Each row is a point on a landscape with many valleys, with its height.
A ball rolls from a point to the lowest of its 3 nearest points, and stops where none of them is lower. Distance is the straight distance between rows; heights are no part of it.
Z707 (h 3.37): [-24, -3, -19, -4, 2, -36, -13, -24, -18, -4, 8, 21, 8, 2, -12, -3, -5, -15, 8, 12, -18]
Z729 (h 1.56): [18, 5, 31, -20, -10, 24, 6, 37, -3, -34, -18, -40, 3, -8, 8, 18, 8, 39, -13, 3, -2]
Z189 (h 1.41): [-20, 20, -20, 45, 4, 6, -23, -12, 39, 51, -21, 44, -4, -3, -6, -16, -19, -33, 13, -24, -3]
Z837 (h 2.64): [15, 10, -16, 15, 20, 6, 4, -3, 11, 18, 6, -14, 11, 1, -4, 0, 6, -5, -12, 2, 56]
Z663 (h 1.15): [-33, 17, -4, 9, -22, -7, -17, -10, 6, 17, -39, 53, -14, 7, -9, 11, -21, -5, 20, -23, -50]
Z55 (h 4.15): [36, -57, 23, -33, 25, -13, 17, 24, -17, -22, 69, -49, -8, 2, 31, -25, -15, 5, 14, 24, -8]
Z849 (h 3.01): [4, -5, -14, 4, 9, 1, -11, -11, 0, 11, 13, 6, 13, -3, 1, -3, 0, -7, 1, 7, 22]
Z928 (h 1.36): [-22, 43, -15, 46, 13, 19, -9, -22, 37, 42, -24, 32, -17, -4, -17, -4, -10, -14, 0, -26, 33]
Z468 (h 1.78): [13, 21, 12, 18, 8, 9, 12, 32, 15, 0, -20, -7, 28, -11, 8, 2, 14, 23, -16, -16, 17]
Z588 (h 2.73): [-11, -18, 1, -11, -4, -22, 16, 2, -16, -8, -15, 36, 23, -5, 6, -14, -9, 8, 37, -7, -41]
Z650 (h 4.14): [22, -28, 26, -21, 29, -15, 15, 44, -11, -21, 16, -31, 17, 11, 30, -8, 1, 16, 8, 12, -5]
Z579 (h 3.94): [7, -20, 14, -43, -17, 10, -9, -8, -20, -33, 38, -48, -31, -7, -33, 10, 30, -12, -20, 21, -14]
Z701 (h 1.93): [3, 16, 17, -5, -27, 16, 9, 15, -9, -28, -36, -14, -3, -5, -5, 17, 14, 31, -6, -10, -20]
Z624 (h 2.08): [22, -5, 38, -18, 8, 14, 17, 40, -5, -38, -5, -41, 17, 6, 21, 1, 11, 39, -6, 1, -15]
Z485 (h 4.09): [16, -17, 15, 8, 26, -18, 13, 46, 6, 4, -10, 7, 33, 11, 43, -20, -4, 11, 20, 8, -3]
Z335 (h 2.02): [3, -3, -16, 1, 11, -14, -9, -26, 2, 8, 38, -6, 4, 12, -1, -11, -3, -27, -11, 8, 44]
Z188 (h 1.95): [-32, 4, -25, 36, 7, -10, -30, -19, 23, 31, -2, 50, 3, 1, 2, -23, -17, -30, 16, -8, 15]
Z787 (h 3.48): [33, -31, 21, -36, 4, 7, 4, 21, -16, -35, 47, -49, -27, -12, -14, -2, 17, 12, -3, 19, -26]
Z426 (h 1.39): [-14, 35, 14, 14, -33, 17, -1, 6, 4, -11, -60, 32, -7, -8, -21, 20, -9, 20, 0, -26, -31]
Z371 (h 4.94): [4, -38, -13, -29, -1, -27, -1, -22, -25, -16, 40, 2, 10, 6, 7, -16, 5, -23, 14, 30, -7]
Z129 (h 1.55): [-1, 3, -2, 15, 5, 6, 11, 8, 17, 13, -29, 11, 17, -1, 11, -4, 3, 11, -6, -5, 5]
Z704 (h 1.89): [-37, 21, -22, 29, -8, -12, -24, -17, 22, 32, -28, 68, -7, -7, -5, -21, -30, -27, 25, -7, -33]
Z260 (h 3.93): [-15, 8, -22, 13, -5, 11, -26, -51, 6, 19, 61, -6, -19, 11, -3, 0, -1, -56, -28, 25, 65]
Z136 (h 7.65): [13, -46, 32, -34, 16, -15, 30, 32, -29, -23, 29, -25, 7, 11, 37, -5, 5, 32, 28, 2, -40]
Z584 (h 2.96): [-10, -13, 22, -18, -7, -25, 26, 28, -40, -11, -10, 10, 20, 6, 33, 3, 9, 23, 45, -12, -61]
Z254 (h 2.87): [15, -16, 8, -28, 6, -4, 6, -6, -12, -9, 26, -30, -1, -7, -9, 6, 0, 0, -15, 25, 8]
Z813 (h 4.95): [8, -9, 11, -36, -16, 4, -3, -15, -26, -25, 12, -29, -16, -7, -17, 13, 21, 0, -16, 21, -18]
Z530 (h 2.39): [-10, -17, -12, 6, 11, -27, 0, -8, -2, 6, -6, 21, 12, 1, 3, -9, -7, -3, 20, 4, -10]
Z180 (h 1.80): [24, -34, -2, -7, 23, -16, 6, 24, -1, 12, 40, -22, 19, 2, 29, -22, -17, -8, 11, 19, 37]
Z73 (h 1.32): [0, 24, 11, 15, -7, 5, 0, 12, 6, -11, -51, 24, 9, -5, -4, 1, 4, 20, -2, -17, -9]
Z777 (h 1.18): [-5, 24, 3, 36, -10, 22, 6, 34, 19, -14, -65, 13, 19, -8, 4, 11, 8, 13, 2, -25, -13]
Z639 (h 3.54): [-10, 24, 10, -26, -37, 5, -10, -21, -20, -27, -33, 2, -21, -7, -35, 26, 4, 19, -23, -5, -27]
Z490 (h 1.62): [-20, 51, -19, 19, -13, 0, -11, -33, 10, 18, -25, 31, -36, 7, -22, 21, -12, -3, -28, -13, 19]
Z387 (h 4.34): [20, -49, 19, -54, 8, -18, 18, 8, -34, -23, 58, -45, -2, 6, -4, 3, -4, -1, 17, 9, -44]
Z144 (h 6.13): [-20, 30, -27, 46, 7, 15, -7, -37, 23, 37, 0, 5, -19, 19, -12, 15, -2, -16, -15, -8, 54]
Z912 (h 2.06): [-9, 17, -11, 8, -5, -7, -10, -16, 8, 8, -21, 26, -7, 3, -11, -1, -8, -13, -9, -10, 3]
Z256 (h 0.79): [-9, 30, -11, 10, 1, 8, -9, -33, 16, 12, -9, -2, -19, -3, -17, 8, 3, -1, -30, 1, 27]
Z762 (h 3.08): [4, -20, 30, 4, 5, -13, 24, 43, -7, -25, -22, 7, 22, 4, 35, 3, 10, 33, 29, -3, -26]
Z142 (h 4.31): [8, -27, -6, -43, -4, -10, -1, -19, -28, -26, 42, -29, -11, -9, -21, -1, 10, -17, -14, 21, -12]
Z187 (h 5.66): [-27, 30, -29, 10, -1, -5, -18, -42, 5, 14, 11, 19, -14, 12, -15, 3, -4, -37, -26, -2, 34]
Z90 (h 1.37): [26, -6, 34, -25, 3, 33, -4, 32, 0, -35, 12, -58, -4, -10, -9, 8, 21, 26, -26, 13, -3]
Z958 (h 5.57): [-8, 20, -24, 20, 14, 21, -5, -42, 7, 33, 32, -10, -25, 10, -14, 24, 0, -27, -35, -2, 74]
Z9 (h 2.49): [-13, -7, -31, 35, 22, -15, -6, 12, 15, 33, -2, 24, 20, 0, 15, -26, -2, -10, 34, -7, 13]
Z257 (h 2.62): [-50, 37, -25, 47, -3, -8, -30, -34, 21, 44, -12, 54, -16, 9, -23, -21, -22, -40, 9, -20, 5]
Z388 (h 2.80): [4, -9, 10, -35, -15, -21, 4, 3, -26, -24, 0, -2, 14, 0, -3, 4, 0, 13, 23, 0, -27]
Z805 (h 2.50): [29, -26, 13, -35, 0, 24, -6, 12, -11, -38, 32, -59, -24, -7, -24, 8, 21, 7, -17, 7, -17]
Z804 (h 3.33): [1, -22, -27, 26, 28, -18, -2, 0, 9, 24, 17, 16, 29, 9, 19, -26, -12, -20, 23, 11, 33]
Z34 (h 2.09): [9, 8, 0, 2, 2, 5, -1, 9, 6, -4, -6, -15, 5, 1, 3, -4, -5, 11, -15, 5, 22]
Z981 (h 2.47): [-8, 14, 14, -8, -24, -6, -13, -6, -7, -17, -35, 5, -11, -6, -3, 5, 8, 15, -18, -7, -13]
Z513 (h 3.74): [-3, -3, -1, 26, 23, -12, 9, 27, 23, 18, -17, 32, 33, -5, 23, -30, -4, 0, 25, -9, -12]
Z31 (h 1.03): [-17, 28, -16, 55, -1, 24, -3, 6, 36, 44, -52, 35, -7, 4, -14, -2, -6, -4, -1, -39, 12]
Z890 (h 2.55): [-32, 17, -22, 18, -7, -19, -17, -35, 4, 19, -14, 43, -9, 10, -12, -13, -14, -19, -4, -10, -6]
Z232 (h 4.60): [7, -11, 25, -21, 0, -6, 17, 30, -22, -35, 6, -17, 13, 4, 20, 1, 9, 31, 6, 5, -30]
Z909 (h 1.92): [-38, 47, -25, 46, -2, 16, -30, -20, 34, 49, -37, 43, -37, 5, -23, -8, -13, -27, -11, -34, 2]
Z852 (h 3.02): [25, -38, -6, -26, 16, -24, 0, 6, -12, -1, 51, -15, 13, -1, 24, -15, -14, -1, 14, 22, 4]
Z407 (h 1.90): [-2, -14, -19, -1, 5, -13, -23, -41, -9, 8, 63, 6, 5, 8, 5, -5, -6, -30, -8, 22, 45]
Z971 (h 2.00): [-17, 2, -19, 52, 11, 18, -4, 8, 34, 39, -41, 44, 14, -13, 17, -12, -10, -6, 19, -16, -11]
Z670 (h 1.40): [-25, 45, -7, 8, -31, -5, -18, -18, 6, 8, -35, 30, -19, 10, -15, 14, -8, 1, -12, -16, -22]
Z740 (h 5.77): [6, 7, -1, -18, 2, 20, -11, -28, 2, -17, 32, -36, -30, -11, -34, 21, 7, -15, -52, 13, 39]
Z973 (h 2.93): [-4, 21, 40, 12, -26, 21, 12, 49, -17, -26, -56, 9, 18, 0, 25, 13, 20, 32, 17, -20, -36]
Z518 (h 1.91): [-9, 10, -10, 17, 1, -1, 0, 5, 12, 11, -30, 39, 0, 1, 6, -4, -19, -4, 20, -8, -12]
Z44 (h 2.95): [-4, 10, -11, -11, -11, -16, -1, -11, -10, -12, -30, 18, -1, 8, -16, 6, 0, 7, -7, -6, -18]
Z615 (h 2.83): [-17, -2, 15, 4, -8, -5, 22, 31, -13, -8, -44, 34, 21, -10, 19, 4, 10, 20, 30, -15, -54]
Z231 (h 2.91): [-10, -13, 33, -9, 9, -10, 40, 44, -27, -14, -19, 11, 23, -2, 48, -1, 12, 37, 43, -21, -61]
Z64 (h 2.15): [-4, 1, 16, -37, -29, -13, 17, -4, -33, -25, -15, 7, -2, 10, -17, 24, 4, 14, 31, -4, -55]
Z926 (h 0.70): [4, -33, 8, -55, -34, -22, 12, -14, -43, -18, 6, -17, 1, 1, -11, 24, 5, 13, 20, 11, -45]
Z846 (h 1.19): [35, -18, 11, -13, 12, 6, 9, 18, 11, -5, 34, -44, -6, -7, -9, -10, 7, 9, -22, 19, 25]
Z150 (h 5.29): [1, 9, -15, 6, 8, 25, 1, -32, 10, 14, 37, -27, -23, -6, -19, 10, 7, -27, -44, 13, 68]
Z673 (h 4.05): [43, -33, 31, -43, 7, 10, 11, 26, -3, -29, 26, -51, -5, 0, 17, -6, 7, 19, -11, 16, -13]
Z866 (h 1.24): [20, -22, -19, -7, 13, 6, -4, -22, 2, 5, 66, -34, 0, -8, 10, -12, -7, -35, -12, 27, 62]
Z763 (h 2.56): [23, 3, 16, -29, -13, 25, 0, -3, -14, -30, -3, -38, -5, -8, -26, 9, 23, 19, -21, 15, -6]
Z21 (h 3.69): [0, 11, -1, -25, -14, 7, -8, -36, 1, -19, -7, -16, -20, -7, -23, 18, 6, -4, -31, 11, 13]
Z327 (h 5.61): [40, 1, -10, 24, 18, 32, 19, -4, 21, 37, 49, -54, -14, 4, -7, 12, -9, -17, -29, 8, 86]
Z133 (h 1.53): [-32, -3, -22, 42, 10, -9, -17, -4, 27, 49, -17, 53, 5, -3, 1, -23, -11, -8, 42, -5, -16]
Z753 (h 1.25): [43, -1, 14, -5, 1, 26, 11, 37, 17, -18, 2, -48, 0, -7, 2, 7, 22, 28, -39, 4, 25]
Z362 (h 3.12): [-23, 0, 13, -22, -39, -13, 12, -6, -27, -5, -37, 42, 7, -5, 0, 25, -3, 9, 54, -24, -60]
Z797 (h 2.94): [16, 9, -20, 42, 13, 8, 10, 1, 35, 31, -12, 3, 14, 3, 16, -2, 1, -9, -11, -13, 38]
Z892 (h 0.92): [25, -16, -17, 4, 19, 16, -1, 6, 6, 4, 51, -39, 11, -1, 18, -8, -11, -14, -16, 25, 48]

Call two points neighbours if one is among the 3 nearest of the other. Go from one point of each pair to the other, from neighbour to neighbour, staying as low as possible. Name the highest point that can't be avoided.
Z256, Z133: Z704
Z133, Z926: Z388
Z892, Z777: Z701
Z777, Z663: Z670
Z256, Z777: Z490

Where does a ball stop that starts at each point below?
Z849: Z892
Z958: Z892
Z150: Z892
